Each row is a point on a landscape with many peaks, with its height.
A climber steps from a point to the highest of its 2 nearest points, and stops where none of them is higher. Distance is the straight distance between rows; heights are no part of it.
z_634 height 35.7: [102 133 131 113 150 118 127 125 115 122 128  81 133 125 111 121 111 130
  85 126 157 132]
z_359 height 37.8: [108 119 143 148 142 137 114 136 162 138 175 129 138 142 130 138 144 145
 135 156  91 135]
z_387 height 34.3: [117 116 136 117 114 124  96 102 109 149 166 151 154 143 114 119 129 155
 168 188 106 125]
z_164 height 47.0: [163 137 156 150 122 160 132 124 217 157 152 143 156 138 136 127 148  84
 191 179 106 144]
z_91 height 40.0: [107 142 129 134 147 119 140 147 137 138 141 105 146 101 119 139 110 145
  93 131 129 153]
z_904 height 25.2: [138 139 114 116 158 138 131 112  88 145  93 142 135 122 121 141 110 156
  99 116 128 124]
z_371 height 47.3: [151 135 141 155 115 154 113 115 172 139 148 118 174 109 128 127 155 128
 178 175 114 125]
z_981 height 36.3: [134 121 111 153 114 146 128 112 113 129 139 125 160 119 120 108 133 114
 169 142 100 129]
z_572 height 33.2: [128 142  99 139 119  95 137  94 150 134 104 106 121 125 123 142 126 124
 123  94 143 144]
z_654 height 9.7: [146 109 132 117 145 155 139 110 162 175 199 160 158 143 119 153 119 137
 173 158  84 155]
z_662 height 42.0: [175 130 155 133 116 174 145 129 199 166 176 149 175 151 123 114 129  70
 206 212 119 145]
z_364 height 45.2: [106 135 132 134 151 137 144 124 144 147 138 125 142 117  86 166 113 162
  92 154 106 164]
z_623 height 27.0: [145  91 112  83 161 121 119 158  81 111  74 103 111 125 138 117 114 136
  98 111 145 136]
z_573 height 29.9: [ 99 126 139 124 116 157 114 106 139 159 189 175 165 139 112 154 115 159
 168 202 110 136]
z_787 height 37.6: [136 121 134 119 120 119  90 126  89 120 122 137 120 137 139 112 126 123
 128  79 133 111]
z_472 height 51.0: [141 101 122 130  99  83 111 119 141 100 127  92 107 130 148 133 135 125
 149  85 143 113]
z_759 height 43.1: [155 125 123 140  80 111 147 104 122 124 136 101 146 133 142  76 136  83
 158 104 119 148]
z_63 height 36.4: [ 86 117 119 101 159  93 150 154 113 124  83 125  61 115 102 177 135 138
  79  75 130 139]
z_785 height 40.6: [102 120 143 141 149 133 117 119 126 138 115 125 122 110 115 141 139 130
 130  76 130 148]
z_700 height 57.7: [137 112 119 123 109  91 116 128 112 102  94  91 127 146 146 105 138 126
 131  98 177 104]
z_660 height 61.7: [107 122 131 101 148 122 153 176 102 104  90 122 100 127 162  96 111  95
  83  85 196  96]
z_427 height 32.5: [105 131 108 107 129 101 136 146 126 107 116  87 117 123 126 152 117 139
  74  91 169 151]
z_279 height 41.4: [143 143 148 152  86 122  93 112 178 134 130 123 143 115 137 117 157 122
 169 149 114 134]
z_225 height 27.1: [139 155 138 153  79 101 137 117 125 107 131 132 111 127 165 104 131 103
 134  76 167  99]
z_532 height 55.6: [141 133 151 137 131 166 123 120 194 158 180 156 156 121 130 147 162 112
 178 220  98 147]
z_809 height 32.3: [116 107 132  47 175 102 127 168  78 130  80 124  72 132 120 136 130 124
  77  97 159 123]
z_646 height 27.4: [123 157 128 135 143 111 133 128 105 133  94 144 114 108 143 122 126 142
 105  91 152 123]
z_61 height 51.8: [118 151 133 125 115 148 146 130  83 111  94 112 124 126 160  83 133  99
  97 100 158  98]
z_327 height 29.1: [148 136 132 163  98 136 114 117 123 126 153 138 163 157 107  96 125 122
 153 174 121  81]
z_967 height 52.8: [104 128 125 146 147 158 146 135 142 143 167 131 157 115  95 154 109 165
 125 197 100 155]
z_54 height 46.7: [156 132 141 152 102 129 158 111  89 133 131 117 168 139 147  67 118 101
 139 138 123 126]
z_342 height 32.6: [122 132 128 131 131 109 145 129 119 125 129  78 153 111 146  99 117 110
 113 115 158 122]
z_173 height 45.7: [125 129 127 149 143 108 152 134 137 102  99 117  75 103 127 175 130 144
 101  74 133 135]
z_553 height 30.5: [113 129 117 122 144  92 142 105 148 151 103 116 124 130 109 179 118 146
  92  91 140 141]
z_564 height 33.6: [119 140 141 170 112 118 103 132 109 106  95 123 126 117 127  90 145 124
 134 124 144 105]
z_19 height 56.3: [135 129  87 117 136 116 131 138  97 108 122 110 129 143 148 115 141 128
 100 119 129 113]
z_241 height 54.5: [116 111 145 112 143  86 106 133 123 125 135 109  85 154 118 145 118 143
  84  98 122 133]
z_965 height 49.4: [113 107 125 149 127 111 136 128 144 120 145 120 105 115 121 136 117 105
 143  61 127 143]
z_177 height 70.5: [113 140 124 158 121 141 116 104 144 145 122 137 178 145 116 124 133 146
 141 152 131 152]
z_468 height 54.6: [130 125 139 126 139 133 126 131 115 129 121 109 153 128 155 107 117 164
 116 159 112 122]
z_94 height 34.2: [103 113 133  60 160  95 144 154  87 123  67 133  46 115 120 177 146 133
  70  61 168 134]
z_265 height 29.7: [165 118 138 141 123 176 129 106 148 141 173 170 139 124 107 139 108 134
 183 198  72 122]
z_529 height 50.7: [132 131 110 148 153 131 141  91 152 141 137 135 142 149 108 154 136 138
 119 113 104 154]
z_502 height 5.9: [124 111 135 125 113 160 107 112 170 158 187 158 161 141 121 135 136 112
 188 153  89 137]
z_281 height 27.6: [132 117 105  59 137 126 142 161 113 106  75  98  99 124 147 155 114 142
  67  84 183 121]
z_448 height 37.7: [124 130 140 117 120 141 100 111  79 133 160 142 149 141 115 103 107 149
 137 149 116 126]
z_968 height 41.2: [108 117 143  98 137 130  86 124  79 128 135 131 132 127 116 110 119 138
 123 122 141 101]
z_380 height 29.6: [145 118  97  64 150 132 123 176  74 108  55 137  99 122 132 108 122 113
  85 107 165 118]
z_826 height 49.6: [145 133 101 165 128 150 120 105 165 136 145 167 159 146  96 149 142 127
 168 171  96 149]
z_473 height 25.0: [123 127 104  58 141 111 182 174 120 100  65 118  56 125 154 157 126 123
  64  68 209 123]
z_190 height 25.9: [141 134 150 133 114 171 130 104 163 170 177 195 172 133 132 156 127 155
 189 218 118 154]
z_889 height 22.2: [182 143 131 170  82 127 125 128 146 127 153 131 134 105 136 113 152  87
 185 125 104 108]
z_692 height 35.8: [125 129 134 144 123 143 104 115 100 130 133 133 133 102 129 120 147 129
 151 105 110 129]
z_910 height 67.1: [135 130  88 143 126 110 139 147 134  94 127 123 116 123 141 136 132 124
 111  91 123 121]
z_465 height 55.7: [111 133 137  94 153 139 125 146  87 120 115 113 113 122 146 102 130 109
  83 100 167 100]
z_872 height 54.1: [134 135 110 145 116  92 150 150 149  95 110 116  75 102 152 145 111 123
 113  82 143 120]
z_703 height 34.4: [ 91 120 140 128 162 133 118 116 110 164 149 158 135 142  99 162 109 182
 118 164 109 114]
z_744 height 36.6: [128 139 128 168  89 104 100 131 154 107 123 128 126 108 141 114 149 110
 159 118 136 110]
z_932 height 37.5: [143 131 119 154 111 116 134  97 160 128 135 106 143 125 126 122 135 101
 150 108 128 150]
z_414 height 45.3: [118 128 135  94 152 127 102 136  84 134 147 143 113 146 113 134 112 164
  83 140 122 112]
z_79 height 50.3: [135 133 109 157  78 110 144 144 113  86 106  92 134 138 149  81 143  97
 137 114 143  99]
z_835 height 31.7: [121 150 116 157 117 126 116 117 114 122 118 135 151 143 105  96 116 118
 134 137 141  95]
z_238 height 46.9: [117 137 144 146 143 150 129 118 165 150 183 152 135 138 110 146 152 132
 154 203  76 149]
z_900 height 39.6: [ 98 127 128 124 144 126 114 138 125 134 157 129 122 135 117 142 126 156
 107 140  96 111]
z_671 height 50.1: [126 130 108 131  93 138 115 141  97  91 134 110 134 142 141  86 138 114
 110 119 119 109]
z_287 height 30.0: [110 129 122  78 146 134 134 140 103 120  78  97 111 135 114 138 119 139
  56  94 179 151]
z_140 height 22.4: [132 137 120 145 172 134 148 106 110 146 123 131 125 107 116 135 108 141
 122 134 103 122]
z_977 height 20.0: [150 117 140 111 143 179 131 122 195 177 165 185 150 136 109 198 149 136
 201 202  89 163]
z_408 height 61.8: [113 122 138 107 135  84 135 141 126 116 101 121  64 142 151 141 120 137
  81  74 146 127]
z_277 height 57.8: [134 127 123 104 118 120 140 153  93  78  67  91  88 115 145 103 127 112
  97  93 186 135]
z_637 height 40.8: [101 142 133 131 164 113 126 134 111 132 115 122 115 122  80 164 135 160
  71 127 125 162]
z_642 height 50.2: [113 128 128  76 159 148 119 149  88 137 112 133 113 139 129 126 109 145
  61 115 148 104]
z_383 height 35.0: [157 115 156 156  96 173 131 109 136 138 170 155 159 159 118 102 109 128
 180 189  90 120]
z_176 height 19.8: [133 123 126 132 132 102 116 138 164 157 137 150 147 108 124 158 126 160
 127 134  93 164]
z_776 height 29.4: [109 129 138 164 138 124 124 135 189 136 146 140 122 114 132 142 149 119
 148 130  90 137]
z_743 height 45.8: [110 130 110 102  99  99 151 158 131  68  96 109  51 111 159 142 107 124
 102  72 171 127]
z_500 height 23.6: [115 119 131 149 147  96 129 137 171 139 116 132 111 120 133 152 130 153
 123 114  94 135]
z_457 height 29.5: [112 160 140 142 111 107 133 130 123 124 131 140 104 100 157 104 131 106
 116  82 140 121]
z_495 height 63.8: [155 136 152 159 116 175 135 127 178 142 165 160 169 139 119 130 151 119
 195 252 117 133]
z_349 height 39.8: [108 123 123 108 171 116 146 140 101 118  98 105  93 108 127 161 136 145
  84  85 126 117]
z_103 height 35.1: [116 128 130 101  98 110 109 131  81 104 111 128  95 126 147  99 133 100
 126  64 168 119]
z_409 height 47.4: [105 120 134 111 149 149 117 142 114 126 113 107 146 129 146 150 128 184
  87 130 122 132]
z_34 height 15.7: [148 124 130 140 130 140 110 155 186 154 160 158 152 123 118 172 130 148
 147 170  86 164]
z_28 height 33.4: [135 119 109  93  93 109 119 143  81  97  89 115 100 144 161  69 126  93
 124  86 140  90]
z_36 height 43.9: [108 127  87 127 135 137 119 110 123 133 133 135 153 151  99 151 123 148
 106 102 125 154]
z_883 height 38.7: [171 131 160 152  93 169 144 118 159 153 167 147 172 147 118  96 142  84
 205 194  93 110]
z_166 height 63.0: [110 141 120 123 129 153 133 115 116 128 149 109 159 122 120 124 120 160
 124 187 107 140]
z_677 height 18.7: [151 129 129 157 156 152 152  91 139 157 146 142 137 121 127 128 119 143
 159 155  83 119]
z_114 height 69.8: [109 128 137  89 153  99 134 161 117 111  90 124  65 141 152 133 123 117
  63  73 194 101]
z_837 height 54.3: [144 138 143 149 120 141 131 104 140 140 154 122 170 115 120 119 120 143
 158 204 113 137]
z_192 height 46.5: [131 107 142 115 128  92  99 114 139 123 147  92 112 141 118 123 117 128
 120 125 116 133]
z_613 height 41.5: [120 126 109 176 112 160 119 121 148 136 136 158 175 138 109 107 141 116
 189 158  99 114]
z_121 height 23.1: [152 108 148 125 129 202 139 114 178 172 179 205 169 138 129 160 143 123
 215 211 107 163]
z_881 height 25.8: [160 139 149 169  79 134 116 128 157 116 152 134 145 128 103 101 128  89
 166 155 110 101]
z_655 height 54.0: [128 139 114 134  92  96 149 147 122  78  93  87  88 124 156  93 124  95
 113 103 164 126]
z_877 height 32.7: [105 139 131 116 115 105 140 141 109  98 110 132  83 105 181 115 125 108
 117  51 162 108]
z_451 height 49.3: [149 143 135 128 118 126 149 114  69 128 112 105 137 121 148  72 124  99
 123 113 127 101]
z_263 height 60.1: [120 120 105 153 145 149 123  91 140 142 135 149 159 152  94 161 136 165
 140 155 101 159]
z_360 height 61.6: [136 113 118 111 126 102 117 119 112  97  70  89 105 124 121 122 119 122
 119  88 169 141]
z_137 height 14.3: [162 122 136 146 150 142 135 115 161 159 178 139 151 124 129 148 115 116
 160 131  99 126]
z_169 height 31.8: [144 127 107 103 132 117 117 155  60 106  80 133 108 137 134  86 130 111
 106 118 147  93]

For each start below, name the point where the climber stops.
z_809 -> z_910
z_265 -> z_495
z_327 -> z_166
z_281 -> z_166

Call two points neighbours if one is among the 2 nearest of the other. Go from one point of each pair to the other, from neighbour to neighbour, staying as high as possible. Name the lowest point that can't be avoided.
z_465 / z_910 -> z_192
z_968 / z_910 -> z_877
z_360 / z_910 -> z_671
z_166 / z_114 -> z_900
z_114 / z_495 -> z_359
